Each row is a point on a tangle of strands that fork, close into loops and nearly touch. The rows are in no order.
Points whose rows are less than 85 apart are linked; no others are. Some points are linked to none.
tedu: -15   7  -7  16  -3  40   2 -17   9  -2 -25  46   4 -17  -5 -13 -33  40  33   1  -9  22 -37  37 -22 -28  -9 -15
dipi: -31 -35 -11   1 -36 -50  34   5   6 -29  19 -36  16  26   3   0  30 -38  -1  31  15  -3   9  16   4   6   0  11
Vol: -13 -25   2 -28 -46 -25  -1   3   4 -17   8   1   6   1  -6  -5  45 -13 -24 -13  -5  21  36  37  20   7  -2  20
nom: -23 -39 -10 -16 -40 -39  13  -9  -7 -21  43 -34   4  23  16   9  46 -35 -12   7  32  -9   1   6   0   7  14  21
sur:  34  -1   6 -20  53  23  12  22 -28  27   1   9  16 -42  29 -22 -13  28  35  -8 -44 -13   9 -23 -10 -10 -21 -15
sib:  19  31  -9  26   2 -15 -39 -13  38  15 -25  33 -17  23 -34   7 -34  24 -29  -8  21 -14  22  -1 -15  -3  19 -10
Matik:  27  17 -49  -9  16 -55 -28 -10  31  20 -14  47 -14   8   1  17 -33  42 -23 -24  28 -35  17 -35 -52  23  14 -32
Zaf:  12  -5  30 -13  49 -18  29  17 -48  -1  22 -31   7 -20  24 -15   7 -35  38  32 -25 -26 -10  -3  19   4  -7  13
labu: -61 -17   1   1 -12   7  21   7  -7 -36  23  -8  23  41  40  13  29   0 -18  32  21   9 -23   8   4 -17  -4   1
Sim:  22   0  32 -49  -2  14  -6  11 -24  10   3   1   5 -23  19 -12  27  10 -20 -42 -37  18  23   6  32   7   1  15
tofo:  14  32   9  24  -2  15 -40  -8  23   7 -30  33 -19 -11 -35  -6 -31  21 -18 -16   0   0   9   4  -7  -6  10  -6
Kemi:  -5  25  25  27  41  68   9   6   9   2 -29  23  -7   1  -1   1 -46  23  21  11 -17  16 -14   4   9 -19 -25 -18
Duz:  25  32 -20   6   2 -47 -41 -15  35  18 -16  22 -17  29 -23  15 -21  23 -36 -19  36 -22  24 -20 -27  16  26 -18
zomuz: -54 -22  -4 -13 -66  -4  -2   6  -7 -30 -18  35  27   8  -1 -13  19  19   6  -5  -8  44  11  58 -11 -11 -14  10
Fer:  12   4  28  10 -31  -1 -13  -4  27  -8  -5 -38 -21 -10 -46  -4  17 -35 -23 -22 -10  11  25  14  42  24   7  29
Rasum: -22 -10  45 -29   3 -25  10  11 -56 -21  12 -13  15   7  53 -17  42 -14   2  13 -20  26  -3   4  25  -8   1   8
bab:  18   7  37 -37  -3   8 -12  12 -40  10 -11   5  12 -40   0 -15   9   6  14 -30 -43  16  10  25  26   0  -9   8
Fomib:  51  17  11 -12  57  28  -8  19  -6  26   1  11  -3 -43   7  -8 -14  25  15 -20 -30 -11  13 -34  -8   4 -11 -10
Nanad:   1 -20 -16 -20 -28  -3 -20 -24  12   5  43 -31 -12  21   8  17  52 -13 -41 -36  41  -3   4 -21  -3  17  21  28
dobab:  39  19   7  13  -6 -11 -31 -21  30  11   5 -50 -37  13 -30  -3  11 -31 -22 -27  35 -11  20 -33  11  21  34  22
zonel: -25  12  13  28  23  48   5   1  18 -12  -4 -18  -7  26  -7  18  -4  -5  -8  27  15  12 -19 -10  31  -9  -5  -2
fiba: -11  14  -5  22  23  45   5  -7  15   2 -29  50  -7   8  12   0 -52  45  18   7  -8  22 -21  14 -14 -31 -20 -31
vimu:   6  -7   4  12  22 -23  36  11 -10  -2  21 -36  12 -14   2  -6  -4 -36  32  36  -8 -29 -11   6  18  10  -5   8
vid: -38 -20  10  10 -13  16  10  12 -13 -14  25 -46  -4  11   6  20  29 -40  -2  15  53  -4 -24  -4  18 -18   6  18
Vateb:   1  -5  14  12  -2  21   2   2  -5   1  25 -60 -20  -4 -14  14  26 -42   2  -3  30 -15 -13 -12  31   2  12  26
lusi: -31 -26 -57   7  28  14 -13 -11  -1   0  23   1   4  50  27  48 -12  10  -7  16  45 -21 -34 -57 -25  -3  -7 -20
nupu:  10   9  17  -7  14  57 -10   4 -31  30 -26  16  15 -35  16 -12 -23  47  46 -29 -45  34 -22  16 -11 -31   4 -19
Tisa:  -2  42  47  31  42  67 -13   3  14   3 -28  12  -8   6 -11   3 -42  17  -6  -5 -16  21  -2 -15  27 -18  -1  -8
vebal:   7 -12  17 -36 -18 -69  11   2 -69  -6  -9  19  11 -39   6 -31   8 -20  43   4 -33  -6   6  32  -8   1 -13   3
tam:  12   4  -2  32  14  -6  46  18  13   1  -1 -32   1 -17 -21   3 -22 -32  33  48 -11 -24  -1  19  10   6 -15  -4
vamo: -32 -13 -41  14  -1  -5  21 -22  24 -11  18  19  10  46  17  25  -1  17 -24  27  16 -13 -16 -10 -16   1 -16 -16
togud: -50 -25  10  13 -27 -47  26  13 -25 -46   7 -32  18  23  21 -11  32 -40   9  52  13  18   6  16  10  -7  -2  15
gor:  21  23 -26  48  33 -11  17  -7  31  16 -24  10 -19  15 -20  14 -50  -8   9  30  14 -29  -9 -15 -12   6  -1 -25
pupug:  -7 -30  -8 -35 -32 -28 -13  -6 -21  -5  48 -32  -2  12  29   6  61 -24 -26 -23  30  -7   9  -3   3  10  17  26
vum: -51 -26  -7  -6  -2  19  10   6 -23 -16  40 -21   3  26  28  30  25 -22 -14  22  41 -14 -26 -20  -8 -34   1   1
zed:  13  -7   8  20 -37 -10  -4  -2  42  -2  -9 -34 -22   5 -58  -2   1 -39 -19   3  -2  10  30  17  17  14   4  12
rinum: -19   0 -18  23  12   0  54  18  -4  -9  -8  36  17 -26  17 -11 -51  16  50  36 -15 -13 -25  22 -21 -19 -28 -14
gipur:  -6  -3  -3  28 -41  -3  -4   0  49  -9 -30 -11 -19  11 -62  -4 -12 -21 -21  11   5  19  22  28   5   3  -5  -1
Zepa:  26   9 -16  13 -11 -11   7   0  10  12 -23  12  -8 -53 -51 -11 -24  -5  32   8 -18 -24  -4  26 -19  18  -1  -1
Nat: -36   5  13  13  29  42  23   4   1 -17  -1   3  17  19  21   5   6  12   4  23  -5  15 -24  -1  22 -20 -15  -6
Sis: -25  -6 -24  33 -37   0   4  -2  43  -9 -33  20 -12  10 -46   1 -17   1  -5  23   7  10  12  26 -16  -2 -11 -14
nati:   2  -3 -17  -9  31  20   6  -3  -3   8  27  -9   3  11  18  12  18   2  -9   3   6 -14 -13 -29  -1  -1   4  -1
Sukir:  33  -6  -6 -27 -12 -32   7   6  -6   5  20  -2   0 -35 -11 -13  14 -14   4  -8 -24 -23  25  17   1  28  -6  14
Somed:  -2  18  50  -5  -6  48 -12   7   8 -11 -13  -7  -9 -10 -21  -2  -1  -5 -20 -41 -28  31  12   3  57  19   6  19
gis:  26  -1  23 -23  53   1  22  24 -36  18  17 -10  16 -26  29 -18  -3  -5  34  11 -35 -12   0 -10  10   0 -12   4
Tolot: -19 -11 -41  -4 -42 -25 -13 -30  44 -11  -5  35  -4  35 -11  22   7  20 -49  -5  22   4  19  15 -30  11  -5 -14
rof: -18  12   9  44  11  47 -13  -3  18   1  -7 -43 -26  29 -24  23  -7 -34 -14  17  43  -5 -28 -32  28 -14  11   4
som:  40  42  27  17  22   9 -35   0  18  19 -21  13 -24 -25 -37 -10 -37   8 -12 -24  -7 -11  15 -14   4   4  22   7
ped:   5 -14   6 -23 -23 -73  17   6 -30  -7  13   4   5 -20  -4 -17  21 -33  19   8 -24 -15  25  32  10  14  -5  18
zin:  52  21  11   6  79  27 -15  10   2  23  -2  -8 -15 -19  -7  -7 -17  15  10 -17 -12 -11  16 -65  -3  11   8 -11
viki: -29  -6  16 -17  18  27  22  12 -16  -2   1   5  33  12  50  -3  16  25  -3   9 -19  27  -8  -2   7 -31 -16 -12
nated:  30  -8 -49 -25  -5 -24   8   3  -6  17  10  52   6 -53  13 -10 -22  39  12 -18 -23 -21 -19 -12 -57   3   3  -6
kup: -17 -12 -64   7  19 -12  -7 -24  20   0   9  14   4  58  27  39 -23  17 -15  18  36 -20 -23 -47 -26  13  -3 -25
Kolo:  52  30  24 -10  -1  -6 -39   0  12  13  -5   1 -32 -40 -40  -8  -8   4 -14 -32 -18 -10  32  -1   7  18  19  16
bug:   4 -21 -17 -27 -11 -25  21  -3 -40  14   2  54  28 -42  40 -39 -23  26  56  -4 -39  -1 -43  19 -42 -12   6  -1
nugut:  27   5  27 -26  33  46  -1  22 -39  41 -15  12  21 -42  30 -17 -10  36  40 -27 -55  19   0 -10   4 -25 -10 -27
nurez: -32 -20  29  -4  -4 -26  14   9 -47 -32  17 -37  11   7  28  -9  40 -34  11  25   8   6  -9   9  22   0   5  22
rilo:   7 -13  15 -35  -8 -39   6   9 -52   5  -5  35  23 -36  25 -34  -4   6  46   0 -35  -6 -11  31 -19  -7  -9  -1
Fisik:   5 -12 -36  -3 -33 -18 -13 -26  33  -1  23 -23 -16  33  -8  19  29  -9 -38 -17  36  -5  19  -4  -6  21  16  11
Gat:  48  25  -3  17  71   2 -14   4   7  20   7 -20 -21 -10 -14   2 -18  -2  18  -4  12 -32   8 -59  -5  15  11  -4
Mabog:   0  15   5   7  -7  57 -10  -8 -15  11 -33  32  16 -15   0 -27 -29  45  40 -26 -29  40 -45  32 -20 -27   6 -16
Zit: -46  -6  42 -18 -28 -17  12  15 -51 -37 -13  -4  25  27  48 -15  38   2  -6   8 -11  49  12  28  21  -7  -8   9
nud: -33  -8 -28  15 -36   6   2 -10  35 -16 -12  47   0  14 -15   7  -4  25 -23   9   5  12   6  28 -25 -11 -18 -13
Duf:  23   3  12  14  -7  16 -25 -16  13  12  18 -60 -33  -7 -22  15  18 -42 -12 -24  43  -8   2 -27  27  12  27  31
Palo: -30 -15   0 -17 -49  -5  -5  10  18 -23 -11  21  12   7 -12  -3  28   5 -22 -13  -8  29  27  46   9  -2 -11  12
firav:  10   9   1  49  -2  15 -15 -20  29   7 -11 -50 -21  38 -34  17  -8 -42 -24  15  51  -9 -12 -28  16   0  23   2
lus:  22  11 -21  46  11  -5  31   3  35   7 -12 -23 -12   6 -28  10 -33 -29  12  42  10 -27  -7  -1  -2  10 -13 -22
lepi: -15  -7  38 -42   2   9   5  15 -46   9   1   2  30   0  65 -16  33  18   0  -7 -35  32   1  -4  21 -19  -2  -8
Nivet:   4  17  44 -14  -2  31 -10  14 -19  -4 -18  -7   2 -33 -25 -10  -7  -9  21 -21 -33  16   2  27  40   8 -14  11
Detis:  -7   0 -44   1 -27 -15 -22 -36  42  -1  10  -3  -9  56  -5  26  12   7 -53  -8  42  -2  17 -12 -17  21  13 -13
musud:  21   0 -52 -14  -6 -39  -5 -10  14  17  10  57  -7 -16  10   8 -17  49 -13 -22   5 -21  -1 -19 -64  21  -1 -18
nedi:  57  22  -7 -15  14 -15 -12   0   3  14  17   0 -15 -37 -24  -5  -2   4  -3 -19 -17 -21  22  -8 -10  28   1   4
vodi:  34  17   5  36 -10 -11 -25 -24  46   9 -15 -43 -23  32 -47   6 -10 -27 -35 -10  37  -9  17 -19  11  12  35   7
Gefa:  28 -12 -36 -28  -9 -19  -1 -13 -29  21  -1  46  24 -55  22 -36  -7  41  36 -18 -38  -4 -32  17 -55  -1  11  -1
pom:  34  27 -17  35  67   0  -1  -3  17  20 -11   1 -20   6 -10   8 -44   7  21  21  17 -34   0 -44 -10  10   0 -15
pil: -43 -27 -31  -2  22  29  -5   7 -18  -2  36 -11   3  29  23  45   4 -11 -14  10  56 -17 -28 -49 -20 -27 -14 -12
kigit: -49 -15  24 -25 -54 -25  -2  15 -39 -35 -29  25  31  16  22 -15  24   5   9   3 -17  48  19  49   3 -15 -13   7
fuv:   5   5  31 -31 -17  26 -17   5  -4  -3   2  -5   1  -8  -1  -6  37   6 -34 -44 -19  27  20   7  45  13   7  22
Pifa: -47 -19 -24   0 -22 -12  33  -2  20 -24  14  14  28  39  18  15  13   6 -18  31  10   0 -11  12  -8  -7 -18  -6

A fork is a point with three links, a tip a point with one. Leave the first point through the second and follow the links. Name the first fork or tip that comes.
Fisik / Nanad -> Rasum
Tisa / Kemi -> sur
nom / pupug -> Fer
rof / firav -> vum
sur / nugut -> Tisa

A piece is two or more points that can be reached from each other along the links. Count, over all rows, the pieces, the separate loops (a circle has one, a figure eight two, a Y none), the forks (points with three links) and the tips (points with one).
pieces -> 4
loops -> 4
forks -> 3
tips -> 3

Name the points in between on the shortest way along the links from the first point to the second, in order.
gor / tedu -> pom Gat zin Fomib sur nugut nupu Mabog
Vateb / togud -> Duf dobab vodi firav rof zonel Nat viki lepi Rasum nurez
nom / Palo -> dipi togud nurez Rasum Zit kigit zomuz
bug / sib -> Gefa nated musud Matik Duz
Sis / togud -> nud Tolot Detis Fisik Nanad pupug nom dipi
